Each row is a point on a landscape with many valleys, with its height.
A ball rolls from a point to whichever of its 5 nearest points has the largest drop for the distance, and stops where none of them is lower. Distance is the straight distance between rows; heights are no part of it.
Dofof h=3.38: [ -6   3 -12  -5  10  13   8   9 -13 -10   2   9  -9   9  -4 -15   1   6
  -5  14  -5  -1  -2 -10  12  -3   0   1  10  -1  -3  -3  -4  -4  -3  -4
   6  -2  -8]
Sege h=6.24: [ 24 -16   4  -7  -5 -28 -11   9  13  23  -5  -5  11 -12   3  13  18  36
  12 -10  20  12  21  -5  20  -5  17  15   9   5  14   4  26 -15  13  -3
   1  -8   6]
vof h=0.31: [-16  -9  26 -16 -19 -13 -15   7  12  10   4 -32 -15   5  -6   3 -22 -49
  -8   3 -11  -7  -3   3  -6 -20 -17  -5 -15 -21  -8  11  -7  -8   0  20
   2  11   3]
tunag h=4.35: [ -1   4   9  -7 -32  -8 -18 -11  27   9  12  -3  -4  -2  13  14 -16  14
  -3 -38   7  -9  -8  11 -10  12 -22  -9   0   3  -4   7  -2  13 -20  12
 -37  25 -19]
teka h=0.80: [  8  -6 -12  -5   0  -1   2  13   4 -10  -5  -9  -2   1   8  -1  10   9
   3  10 -10   0   7 -12  19  -9   9   4  11  -6   0  -6   8  -9  10  -6
  13 -15   4]
ral h=2.15: [  5  -3 -16   2   7   3   7   6  -9 -11  -6  -2  -6   3  -1  -8   5   1
   2  19 -11  -4   3 -16  15  -8   6  -1  18 -12  -8  -9  -1  -6   8  -9
  22 -15   8]
Lanok h=1.01: [-25  16  -5  -4   9  26  15  -8 -20  -7  17  -1   0   2 -11 -32  -5 -61
   2  30 -21  -7 -25  -1  -4  -6 -19  -7 -24   6 -12  14 -37  15   2  18
  20  -6  -4]
fev h=6.10: [-19  15   0   8   7   4  20  -9 -20  -7   9  11  -7  -2 -28 -33   9 -51
 -13  28 -14  18 -13   1 -15  -8  -6   2  -1 -16  -8  13 -15   9   6   4
  43 -22  11]
lupev h=1.99: [  7 -14   9  -9 -13 -19   7   2   8   3 -27  -1 -15  -3  -2   8   8 -33
  -7  14 -20   1  12  -4   0 -15  -3  -6  15 -33  -8   4   2 -14   9   2
  31 -16  29]
zor h=0.47: [ -9  23  -5  18  32  34   4  -4 -26  -9  24  20   3   7   3 -11   6  11
  -9  -1  18   4  -7   2  -9  23  -5  -2  -6  20   3  -1 -15  12 -12  -5
  -8  -2 -31]
zudaz h=2.80: [ 23 -24  15   7  -6 -28 -15   2  13  36 -12   4  19 -18  11  21   7  66
  17 -26  30   8  27 -13  -1  12   5   8  17  13  13  -6  38 -15   2  -6
 -25  13  12]
tufes h=5.51: [ -6  -6   8   7  -6  -6  15  -3  -5   8 -21  -3 -15   0 -30 -13  -1 -63
 -13  16 -11   3   1  12   1 -23 -19  -6   1 -29 -10   7 -17  -8  13  10
  39 -10  10]
Fanag h=1.35: [ 14 -19   2  10   2  -6  15  -1 -11  -4 -26   4 -12  -4 -12  -3  10 -24
 -10  17 -27  -3   6  -8   3 -21  -1  -1  20 -33 -18  -2   5  -9  19  -3
  45 -26  24]
Musim h=1.37: [  0 -14  26 -17 -21 -31 -20   6  16  15  -4 -17 -16   0   1   8 -15 -44
  -3   6 -10   2   9  -6  -1 -19 -20 -10   3 -27 -10  16  -2 -20  -2  21
   9   7  11]
bifi h=2.23: [ 19 -11  -9  -2   0   1   4   6   7  -1  -6 -10   4  -2   5   2  21  19
   6   6   9   2   7  -5  20 -10  22  14   7   2   5 -10  10 -14  15 -11
  10 -10   3]
kige h=3.59: [ 36 -26  23 -16 -28 -30  -6  13  14  20  -5 -18  -4  -3  12  10   5   1
  -5   3 -19  -1  27 -12   2 -15  -5   6  16 -20  -3   1  11 -11  12   1
  24 -14  26]
pide h=1.65: [ 10   5 -12  18  23  19  -1  -3  -9   2   2  15  12  -6  10 -13  19  29
   9  15  13  10  -2   6   8  12  27   8   4  15   5 -23   1  -4   4 -17
  -1  -9  -7]
Soken h=0.66: [-19  14  -7  -9   6  16   7   0 -10  -1  -3   1 -11   3 -18 -14  -4 -27
 -12   9  -6  -9 -15   2   2  -3  -1  -2 -17  10  -2  14 -15   7  -6  12
   2  23  -1]
ranom h=4.13: [  7   6 -13  19  25  22   6  -6  -9  -5   2  13  21  -6   8   0  10  33
  13   3  17   0  -1  15   2  16  22   4  -3  23   6 -17  -7  -6  -5 -12
 -17  -4 -13]
gupig h=9.10: [  4  14 -11  24  38  25   1 -12 -21  -8  14  26  22   1  14 -12   6  21
   7   9  19   6  -4  10  -3  28  10   1   0  29   8 -18 -12   7  -9 -14
 -12  -6 -16]
tem h=1.24: [ 12 -17   1   2  -2 -13  10   4   0  -5 -23  -1 -14  -2  -5   4   9 -19
  -9  17 -22  -1  13 -11   4 -13   0   0  15 -27 -13  -2   3 -12  13  -2
  32 -20  25]
konev h=6.62: [-13  -7  18 -19 -31 -17 -26   0   8   2   7 -23 -11  -5   2   1 -33 -22
  -9 -26  -6 -10  -9  -1 -10 -16 -23  -8 -13  -5 -11  14   2   6  -8  30
 -25  24 -12]
mibu h=2.19: [ 13   8  -3  19  38   8  -5 -10 -19   3   6  19  14 -10   5 -16  23  49
   3   9  16  23  13   4  -5  14  41  13  -1  24  15 -25  13   1   0 -33
   3 -13   3]
Fozu h=3.19: [  5  12  -7  15  16   9   9  -5  -1 -19   9   6  31 -10   7  23  -6  41
  17 -28  22  -2   0   5  -6  23  11 -14  -8  24  14 -12  -6  12 -10  -8
 -34   6 -16]
Karu h=3.84: [  6  -4   2  -8 -21  -9  -7  -3  19   2  11  -3   9   9  13  19  -8  33
  13 -26  -1  -8   7  10  -8  13 -14   0  -2   6  -1  -5  12   7  -7   3
 -34   3  -9]
podek h=3.05: [ 18 -24  22 -10 -22 -28   3   5  15  11 -30   0 -19 -12   6  12  11 -34
  -6  15 -24   0  16  -4  -1 -20  -7  -6  19 -36 -11  11   8 -15  12   8
  31 -20  31]
gipov h=3.94: [ -2  -2   1  15  20  -5  16 -11 -32 -16  -4  20 -10  -7 -32 -44  22 -51
 -14  30 -21  19 -11  10 -21 -17  -8   6   9 -30 -16  17   8   2  12  -1
  49 -51  19]
Neto h=4.46: [ -2  -2 -11  14  17  -3  12  -7 -28 -12   2  16  -7  -4 -23 -28  10 -29
 -11  28 -14  14  -7 -12 -11  -8  -1  -4  18 -22 -17   4   3   1   9  -9
  41 -31  18]
gufup h=1.91: [ -9  -6   5 -12  -7 -16  -5   4   9  -1 -14 -11 -12   7  -3   5  -5 -31
  -5   9 -10  -4   2  -9   7  -7  -7  -4   4 -13   0  13   0 -13  -4   9
  13   8  15]
Todi h=0.39: [  8   6  -9  21  20  11   5  -4  -2 -10   0  10  29 -11  10  12   7  41
  12 -11  18   1   1  13  -8  23  23  -3  -5  25  17 -19   4   3  -4 -14
 -21   1  -6]
Rez h=5.38: [  3  -9   0 -18 -16 -15  -8  12  12  -7 -12  -7  -7   8  12   7   0   2
   4   8 -14 -10   4 -10  14  -7  -3   4   8  -9  -2   5  11 -12   1   2
   4  -3  13]
betuf h=2.72: [-15  31  -5  13  19  39   9  -1  -8 -11  12  18  -7   9   2  10  -4  12
 -18 -15   4  -5 -10  11 -10  24 -10   1 -13  22   1   4 -17  15 -13  -1
 -19  16 -23]
sos h=1.92: [-16  31  -4   6  26  41   6   0 -20  -6  21  26  -4   6   0 -13   1   2
 -20   4  -3   2 -16   4 -10  17  -6   2 -18  20  -6  10 -21  25  -7   4
  -7   5 -22]
labom h=3.42: [ -5   7   5  -4 -28 -10  -8 -14  27   8  11   3   7   5  14  23 -20  28
   3 -38   6 -11  -1  10 -17  18 -23  -3   1   9  -2   1   2  16 -19   1
 -40  16 -19]
runu h=3.44: [ 36 -23  18 -18 -29 -27 -12  16  11  24   1 -24   0  -2  12   9   1  12
   3  -6  -9  -2  25 -16   7 -19   2  10  10  -8   0   2  24 -12   9  -3
  12 -10  20]
Kar h=0.68: [ -6  -7   6  -4 -10 -14   2   0  11  10 -21 -11 -15   0 -16  -1  -2 -49
  -8  13 -10  -2   3   2   1 -16 -10  -4   6 -29  -3  11  -8 -12   1   8
  25   0  18]
ven h=2.40: [ -2   8 -15   2  23  17   3   3 -26  -4  11  17  -7   4  -6 -25   9   2
   2  20   1   6  -9 -10  11   1   3   1  12   4  -7   0 -11   3  -1  -8
   7 -10 -13]
fatud h=0.69: [-19  18  -3 -12   8  24   9  -9 -16  -4   7  -2  -6   4 -17 -25  -7 -43
  -3  22 -15 -10 -28   5   4  -5  -8  -3 -25  14  -9  10 -32  12  -1  14
  11  10  -2]
beli h=2.98: [  7   9  -6  26  24   9  -2  -4  -8  -8  -4  17  31 -12   3   7  10  56
   1 -10  18  12   5   7  -4  23  39   4  -4  27  24 -20  11   2  -8 -19
 -13   4  -3]
Zuz h=2.34: [-19   5   9 -15 -18  -4 -13   4   5  -7  -1 -25 -15   7  -5   0 -24 -37
  -6  -6  -7 -13 -14   5  -7 -16 -10  -3 -23  -2  -6  15 -11   7  -4  26
 -16  23  -5]
lev h=2.02: [  7   5  -4  20  32   4  -9  -3 -13  -5   1  12  22  -7   3  -4  20  60
   2  -6  21  23  17  -5  -6  21  46   7   3  16  26 -23  22  -9  -3 -30
  -3  -2   3]
Dom h=0.34: [-20  14  -7 -13   7  23   3  -1  -8 -10   2  -2 -11   8 -17 -10 -11 -28
  -7   4  -4 -13 -20   8   1  -4  -9  -8 -26  15 -11  12 -24  12  -4  22
 -10  26  -5]
lafu h=2.76: [-13  12  -2  -7  -8   8  -5   1   9  -9  -2  -2 -15   1   3  12   0  -2
 -13 -17   7 -10 -13  13  -6  10  -8  -4  -6  11   4  14  -3  10 -13  15
 -25  26 -16]
mifu h=1.59: [  7 -14   0  13   9  -7  17  -4 -25  -5 -21  19 -17  -5 -23 -25  11 -38
 -12  25 -28  14  -1   1  -5 -19  -8  -4  16 -37 -20   3  11  -9  15   3
  47 -31  22]
Ter h=3.62: [  5   2 -13  13  22  24   1   2 -16 -11   9  10   6   4  10  -9   9  23
   1  11  11  -1   1   8  10  12   8   2   3  15   2 -11  -8  -6   1  -7
 -10  -4 -18]
Dov h=5.26: [-12  33  -8  24  38  44  12  -7 -13 -18  27  13  17  -6   6   5 -12  23
  -3 -30  17  -2  -3  -2 -13  35  -9  -2 -13  24  12  -7 -25  29 -20 -12
 -21   8 -33]
zan h=4.68: [ 20 -14   1  -7 -16 -13  -9  13  14  11   0 -15   9  -5   7  12  14  31
  13 -11  15   2  17   3  10  -4  14   7  -2  11   9   1  20  -9  18   1
 -14  -5  -3]
tapat h=4.12: [ -9   6 -10   3  13   4  10  -2 -21  -7   3  10  -9   7 -16 -21   3 -18
  -8  28 -14   4  -9 -17   5  -9  -3   1  15 -13 -11   1  -3   2  -2  -4
  31 -13  10]
saz h=0.86: [-24   5   3  -4   1  15  12  -3  -9   3   3 -12 -10   8 -17 -13 -12 -54
  -5  20 -14 -13 -15   4   1 -16 -11  -3 -20  -1  -8   5 -27   6   5  18
  16  16   3]
lubor h=3.36: [ -3   8   5  -4 -27 -13  -8 -18  32  15  19  -2  17   3  19  24 -26  32
   8 -42  12 -12  -5  10 -18  19 -23  -2   1   7  -8 -11  -5  22 -26  -7
 -42  25 -13]
Reso h=0.72: [-17   6   0   7  -2  18  22  -9 -17   5   6  -2  -6   0 -26 -24   5 -66
  -8  32 -18  -2 -15   6  -6 -15 -18  -7 -12  -8 -13   5 -31  11  14  17
  32  -6   2]
giz h=2.04: [  5   0   0  13  16 -10  -4   2   0   1  -8  13  20  -9   2   7  19  53
   2  -8  17  19  13  -2   1  13  39  12   4  11  14 -17  20 -12  11 -20
  -9  -2   1]
sukeb h=1.02: [ 12  -6 -13   8  14  10   1   4  -5   0  -6   4   7 -10   8  -6  19  29
   7  10  14   7   2   3  14   2  26  12   3   8   4 -19   2 -11   7 -12
   3 -14  -5]
volo h=2.22: [  8   3  -1  12   8 -18  -6   0   4   5 -10  12  29 -14   8  20  15  63
   8 -25  21  11   9  -4  -4  22  29   1  -2  22  24 -10  26  -1   3 -13
 -19   5  -3]
bif h=3.78: [ -1   0   2  -8 -27  -6 -11  -6  23   2   4   2  -1   5  15  21 -10  19
   3 -30   5  -7  -6  13 -12  15 -21  -3   5   6  -1   5   8   9 -13   7
 -36  17 -14]
nozos h=1.74: [ 11   3  -8  16  22   2  -1  -1 -11   4  -3  15   8 -10   2 -13  26  48
  -1   5  21  24  10   2   4  10  40  15   6  13  15 -25  13 -11  10 -28
   4 -11   6]
lateg h=2.96: [ 20 -16  10   7  -9 -24 -11   3  14  26  -6   1  19 -15   7  22   8  58
  14 -27  26  11  22  -6  -4  14   6   7   5  15  13  -2  34 -10   9   2
 -22   6   2]
Futi h=6.04: [ 16 -25  23 -11 -25 -33  -1   9  14  17 -30  -4 -29  -9  -3   2  -1 -55
   0  11 -11   5  13   6  -4 -29 -13 -13  14 -43 -13  17   2 -23  10  14
  32 -18  26]
gapop h=1.69: [-10 -11  23 -10 -19 -21 -11   8  11  14  -6 -27 -22  10  -6   2 -14 -58
  -7   6 -12   0   6   4  -9 -28 -19  -8  -9 -34 -11  14 -13 -14   8  14
  19   4   9]
Veteb h=0.91: [-16   0   6  -5  -3   2   4   0  -1   7  -7 -15 -14  12 -22  -7  -9 -50
 -11  14  -9  -7  -6  -1   2 -16 -12  -8 -16  -8   0  10 -20  -2   0  15
  15  16   6]
nem h=3.20: [  6 -15   9  -5 -10 -19   8   4   4   8 -38   8 -27  -6 -18  -3   0 -51
  -7  13 -15   3   4   9   2 -22 -12  -8  14 -39 -15  11   3 -21  16   6
  41 -18  25]
fel h=3.49: [ -8   5  -4  15  16  17  11  -4   0 -17  10   6  11   8   7  16  -5  27
   6 -17  15 -10   3  10  -7  22  -1  -5  -4  16  10 -11  -6   6  -5  -7
 -30   3 -22]
minaz h=1.90: [  4  -8  -6  -2   0  -1   6   6   0 -15  -8  -1 -10   5   0   2   2  -6
  -3  16 -15  -1   2 -16  10  -9   4  -1  16 -17  -2  -4   1  -7   6  -6
  22 -11  18]
nuro h=3.33: [ 15  -4   5   7  -6 -15  -6  -5  17   9   2  -7  30 -12  12  33  -7  48
  17 -33  24  -2   5  -3 -12   8   2  -7  -9  16   7 -11  18  13  -1  -7
 -38  12  -8]
zadis h=1.73: [-19   9  -4 -11  -2   7  -3   5  -1  -6  -9   1 -18   9  -7  -4  -2 -12
 -13   2  -2  -7 -16   1   5  -1  -2  -2  -5   8   5  15  -7  -1  -9  12
  -3  23  -5]
Nitu h=3.24: [-10  14   1  -9 -13  -8   5 -21  26  -2  23   0  26  -2  17  33 -32  41
  21 -47  17  -6   8   0 -12  15  -6  -9  -9  18   7 -13  -2  32 -24 -21
 -49  19 -23]
rak h=0.74: [-15   0   8  -9 -13  -9  -5   1   8   6 -11 -22 -15   9 -13   1 -10 -54
  -9   9  -8  -6   1  -2   2 -21 -16  -6  -8 -19  -2  12 -13 -10   8  15
  14  13   9]
Zim h=3.22: [-10   3   1   7  -5   6  18  -6 -12   8  -4   5 -11   1 -36 -24   4 -63
 -14  26 -13   7 -11  10  -6 -16 -18  -2  -6 -19  -8   6 -24   4  15  13
  41 -11  10]
vob h=0.67: [-16  27  -4  -7  12  37   4  -7 -19  -9  11  16  -9   2 -13 -19  -5 -21
  -9   6  -7  -6 -25  12  -2   8  -7  -6 -26  22 -12  16 -26  19  -6  17
  -4  19 -12]
foten h=2.51: [ -7  15 -16  -1  22  16   7   0 -29  -9  18  14 -14   7 -14 -27   8  -8
  -4  27  -1  11 -12 -17  -2   4   3   2  11   1  -3   6  -8  10  -4  -9
  18 -11  -6]
mub h=0.77: [-19   6   2 -11  -4  13   3   0  -1  -5  -5 -19 -13  10  -9  -3 -19 -38
 -10   5 -10 -15 -17   3   2 -15  -7  -7 -22   5  -4  14 -21   6   1  20
  -6  26   0]
fafe h=3.57: [ 15 -10  -1   5  -4  -6  -8   4  10   3   0 -10  18  -3   9  21  10  39
  13 -13  13  -3   4  11   1   7   8   1  -7  12   7  -8  18  -3  12  -1
 -25  -1  -8]
batu h=3.14: [-13  13   2   0  -5   7   6  -4  18 -13  11   3   0  12  14  21  -5  22
   2 -32   8 -12  -3   9 -12  22 -10  -1  -4   9   8   0  -4  12 -14  -2
 -34  14 -21]
melem h=3.01: [-17  14  -3   4   2  16   6   0   4 -12   7   5  -4   7   9  11  -3  18
  -9 -22   4 -11  -4   9 -10  20  -7   1  -1  12   6   4  -5   7 -12   0
 -30  12 -21]
nilap h=2.64: [-20   8 -10  -6   5   7   6   5 -11  -5  -3   6 -14  12 -17 -15  -2 -17
 -13  14  -9  -1  -7 -13   5  -4  -3   4   6  -4   1   6  -7  -3  -5   0
  17   3   6]
mev h=3.31: [ 13 -19  18 -19 -21 -31 -11   7  18   8 -15  -7 -13  -4  14  10  -4 -26
  -2   8 -22  -1  10 -10   5 -12  -7  -5  11 -27  -8   9   6 -16   2  10
  19  -5  27]
govi h=5.39: [ 15 -13   1   0   1 -25  -7   7   8  14  -9   9  16 -13   1  13  20  47
  11  -9  23  18  23  -6  13   2  28  15  12  11  20   1  27 -19  16  -9
  -2  -6   7]
Bub h=4.51: [ 20 -18   6   1 -15 -14 -11   4  14  22   6  -9  15  -6  11  18  -3  46
  12 -25  15  -2  18   4  -8   4   1   3  -8  12   3  -6  29   3   9   2
 -30   7  -3]
Ref h=4.57: [ -9   0  -4  -8 -10   4  -2   6   9 -12   3   2  -8  12  11   5   2  14
   2 -10  -2  -6   0  10   4   7  -4   4   1   1   2   5   3  -3  -9   5
 -24   7 -13]
dur h=3.23: [-11  11  -5   9   6   9  10  -7  14 -17  18   2  18   0  13  26 -14  36
  15 -39  18  -6   5   6 -15  25  -6  -7  -5  19  13  -8  -8  18 -15 -11
 -37  13 -27]
mog h=3.87: [ -1  20 -13  16  24  20  12 -10   2 -21  11   9  30 -13   8  14 -11  37
  18 -31  21  -1  -1   4  -7  27   8 -13  -7  29  15 -12 -15  15 -22 -17
 -32   9 -22]
Pimus h=0.75: [-15   0  13 -13 -14  -6 -12   5   5   6  -5 -24 -16   5  -6   2 -15 -39
 -10   3  -7  -8  -9  -4  -1 -16 -11  -4 -12  -9   1  10 -10  -4   0  21
   1  19   3]
gok h=2.29: [  9  -6  -7   4  -1   0  -4   5   9   0  -3  -2  15  -6   6   7  21  35
   9  -5  18   2   8   5  14   2  25   7  -6  13  13 -11  13 -10  12  -4
  -9  -5  -1]
vezem h=3.03: [  8   1  -1  12   7  -1   4  -5  10  -5   4   1  30  -9  11  30  -4  45
  18 -27  21  -2   1  10  -9  19  18  -6  -9  25  14 -13   7  10  -7  -1
 -30   8 -11]
sanef h=1.20: [-19  29  -5  -9  18  23   6  -5 -25  -7  18  18  -7   3 -12 -27   3 -24
 -13  23  -8  10 -25  -5  -4   0   6   3 -14  12  -7  17 -25  17  -3   6
  17  -3   0]
fip h=4.88: [ -7   1  -3 -13  -9   0  -6   7   8 -12  -4  -1 -11  10   9   2  -1   4
  -5  -1  -9 -10  -1  -2   9   4  -2   2   3  -3   4  11   6  -7  -6   2
 -10   8  -1]
Pelu h=6.44: [ -5  17  -4  20  33  34   5  -7 -19 -14  19  15  15   1   7   3  -9  21
   2 -12  18  -1  -2   5  -7  27  -4  -4  -5  24  12 -10 -15  10 -15 -10
 -20   2 -25]
saf h=0.73: [-21  -4   7   0 -14   9  13  -1  -5   6  -4 -17 -19  14 -20 -11 -12 -63
  -8  19 -21 -10  -6   9  -4 -20 -19  -7 -18 -20  -9   2 -25   6  12  14
  20   4   0]
fera h=5.68: [ 11  14  -7  24  38  22  -2 -12 -22  -4   7  25  29  -9  12 -11  15  44
   2   4  12  15   0   4  -6  25  35   8  -7  30  17 -27  -1  11 -12 -25
 -11  -9   0]
mepav h=3.21: [ -6   8   1  -2  -7  -1   6  -9  17  -6  16   0  20   9  20  31 -13  36
  15 -36  10  -8   5   7 -18  18  -8  -6  -6  14   9  -8   5  18 -13  -9
 -36  12 -20]
vere h=2.41: [  1  -1 -10  -6   2   1   2  13  -2 -12  -4  -1  -8   6  -1  -5   3   6
  -1  14  -7  -6   3 -11  15  -6   5   0   8  -9  -4   1   6  -8   1  -5
  10  -6   4]
Dadip h=0.59: [-20  -5  18 -10 -20  -2   0   6  14  12  -8 -29 -24  18  -4   0 -17 -67
 -11   6 -24 -10  -5  10  -8 -27 -19  -3 -24 -28 -10  11 -18  -4   7  17
  11   5   5]
bis h=3.37: [ 10  -6   5  -4 -17 -13  -6 -12  27  22  15 -11  27 -15  21  31 -31  53
  16 -43  16  -8  10  -2 -16   9  -7  -5  -8   9  -4 -21  13  19 -15 -18
 -46  26  -7]
pove h=7.27: [  5  18 -13  22  33  19   6  -8  -8 -16   5  15  40 -15  10   8  -1  46
  15 -19  23   2  -7   8  -8  27  23  -6  -5  35  17 -17  -7   9 -23 -21
 -24   6  -9]
raba h=4.34: [ 31 -25   7 -10 -20 -24 -12  11  11  27   2 -18   9  -9   8  14   3  33
  10 -17  11   3  25  -3  11 -11   4  12   3   9   4   2  30  -9  10  -2
 -11  -5   2]
vom h=3.07: [ 28 -20   9 -18 -23 -15 -15  16  14  19   0 -18   1  -2  12   8   3  21
   5 -13  -1  -3  20  -8  11 -11   2  13   2   0   4   3  24  -8  11   0
  -3  -7  12]
nono h=1.80: [ 21  -7 -14   7   2  -1   7   8   1  -5  -8  -8   2  -8  -1  -8  19   4
   3  14  -1   0   6 -15  18  -9  17   7  14  -9   1 -15   8  -8  15 -11
  28 -19   7]
tapem h=4.86: [  5  -9   1 -23 -23 -13 -14  10  18  -2  -3  -3  -8   7  16   8  -7   8
   4  -9 -12  -9   1   0   7   4 -11   5   4  -2   2  10  13  -2  -6   5
 -14   5   6]
Mobi h=3.80: [ 17   1 -17  23  24  -1   4 -10 -32 -17   8  10  -4 -11 -11 -27  24 -26
   1  39  -9  17 -16 -10  -7  -8   4  -3  28 -18 -10   0  13   9   4  -8
  45 -43  13]
rigu h=3.30: [  5  -2   1  -2 -19 -10  -3 -11  22  14  11  -9  25  -4  14  29 -22  48
  19 -36  10  -9   9   1 -15  11 -12  -2 -11  14  -4 -13  11  16 -11 -10
 -43   9  -7]
sef h=3.53: [-11  -2  -4 -17 -15  -6 -11   8  12  -5  -7  -3 -11   9   2   1  -1 -13
  -5  -5  -4  -6  -8  -1   9   1 -11  -2   4  -3   9  18   5  -2  -5  10
 -10  18   0]
mol h=6.67: [  1 -17  21 -13 -19 -25  -5   9  17  17 -16 -18 -28   0 -12   4 -10 -61
  -6  11  -7   4  10   7  -9 -26 -17 -11   6 -41  -9  13  -9 -21   7  17
  25  -7  15]
seku h=1.56: [ 10   7 -18  12  23  21   4  -4 -24  -4   8  19   4  -5  10 -22  14  14
  13  23  14  11  -4   1  14   4  13   3   8  11   1 -14  -6   4   5 -11
   0 -18 -13]
Fim h=2.47: [ 19 -15   8  10   0 -30 -11  -2  13  18 -12  16  24  -8  11  26  13  70
  12 -27  26  13  28 -16   1  17  17  10  15  14  18  -4  39 -11   2  -9
 -23   4   8]
Nafo h=1.57: [ -2 -17  22 -23 -24 -28 -28   5  14  14   0 -15  -6   3  11  -4 -23 -25
   2  -7  -8  -7   0  -8   7  -7 -21  -6   9 -10  -5  16   6 -14 -10  22
  -6  15   8]
falag h=0.62: [ 17   8 -20  14  16  10   9  -9 -18   3   7  15   2 -14   6 -27  24   5
   8  29   9  14 -11  -9  14   1  19   7  18   3  -1 -18   7   6   5 -19
  25 -27   2]
sado h=6.15: [ -2  -4   7 -13 -30 -15 -23  -4  18   0   2  -8 -10   0   8   4 -14  -3
  -1 -24   3 -10  -7   9   1   5 -24  -6   1   5  -4  17   6   6 -12  18
 -28  23 -10]
Mak h=2.30: [ 22 -14  -1 -10  -7 -12  -3  11   6   3  -5 -18   3  -4   6   7  12  10
   8   3   0   0  14 -10  22 -16  17  12   9  -7   6  -3  10 -12  18  -5
  19 -16   9]
moso h=1.85: [ 17  -3 -18  10   6   3   3   5  -1   4  -7  -5   4 -11   3 -12  24  20
   9  15  13   9   2  -3  21  -6  27  15  12  -1   8 -14  10 -14  15 -20
  20 -15   7]
Zepum h=4.27: [-14   6  -5   5   4  -1  13  -9 -15   4 -11  11  -4  -1 -26 -15   1 -38
 -14  23 -15   8  -9  -6  -1 -10 -10  -1   7 -16  -9   9  -8  -1   1   3
  39  -7  18]
nat h=4.42: [ 16 -19   8 -14 -28 -12 -15   8  18  12   3  -9   3   7  14   9  -7  29
   8 -15  -8  -5  12   5   4  -2 -10   6  -3   4 -11   2  26  -1   0   5
 -21   0   1]
Zetu h=1.78: [  6  12 -19   8  23   9   6  -7 -33 -12  16  13  -8  -3  -5 -28  17 -17
   3  39   0  16 -12 -15   1  -5   9  -2  25  -1  -7  -4   1  11   1 -14
  33 -32   3]
Muz h=1.44: [-17   9  -3  -1   3   6   9  -3 -12   2   3   7 -12   6 -26 -19  -3 -41
 -11  23 -11   3 -17  -7   1  -7  -4  -1  -7  -2  -4  11 -21   3  -2   9
  27   7  10]
Nuna h=2.00: [-18  15 -12  -8  17  15   8   5 -23  -3   7  15  -9  11 -17 -24   4 -11
 -10  15  -6   2 -11 -11   1   1  -1   1   0   1  -4   8  -9   7  -7  -1
  14   3  -2]
Tiz h=4.61: [  2  -6 -10  -7  -3   7  -1  14   2 -14   1  -1  -6   8   7   0   7  18
   3   0  -2  -4   5   0  14   1   1   6   2  -1   1  -3   5 -10   4  -5
 -10  -1  -8]
Pazek h=3.09: [ 18  -4 -11  19  15   2   5  -4 -20  -9  -1   3  -3  -8  -8 -16  18 -16
  -4  28 -11   7  -2 -16   8  -8   3   1  22 -19 -18 -12   4   0  14 -12
  39 -28  11]
kala h=1.29: [ -6 -11  15 -21 -21 -25 -21   2  14   5  -5 -18 -15   3   4   2 -12 -31
  -3   2  -4  -6  -2  -7   3  -9 -16  -5   4 -13  -1  14   2  -8  -8  17
   1  14   8]
veni h=4.87: [ -3   1 -12   3  10  20   1   9  -9 -17   3   8 -10  14   8  -5   5  17
   1   2   4  -4  -1   2   9   7   2   1   2   4   1  -1  -2  -1  -1  -6
 -11  -1 -13]
Teno h=0.88: [-30   2  11 -10 -14  15   9  -2   4   0   1 -16 -19  29   3  -5 -34 -70
  -7  14 -31 -19 -13  16   1 -16 -22   0 -23 -16 -13   7 -30   5   0  18
   3  12  -1]
mag h=3.56: [  3  -5  -7   6   5   3   3   0   7 -10   3  -2  15   1  12  16   3  33
  12 -10  10  -4   4   7   0  13   9   0  -7  14   5 -10   5  -4   3  -3
 -27  -2 -15]
muk h=3.26: [-11  -1  -1  -5   0  -4   8  -2  -4  -1 -15   4 -12   7 -17  -3   0 -26
 -11  17 -13   0  -2 -10   8  -7  -4   2  11 -21  -1   6  -5 -10   0   2
  26   0  17]
solu h=1.32: [-26  -5  28 -21 -28  -6 -18   1  13   4  11 -29  -8  10   2   0 -38 -50
 -12 -12 -20 -13 -17  14 -11 -23 -17  -1 -29 -11 -12  10 -11   5  -6  21
 -10  19   2]

Where does a ball stop that starts at each point below?
sado | zor
zudaz | sukeb
rigu | zor
Nitu | zor
Dofof | Dom
Bub | sukeb
lafu | Dom
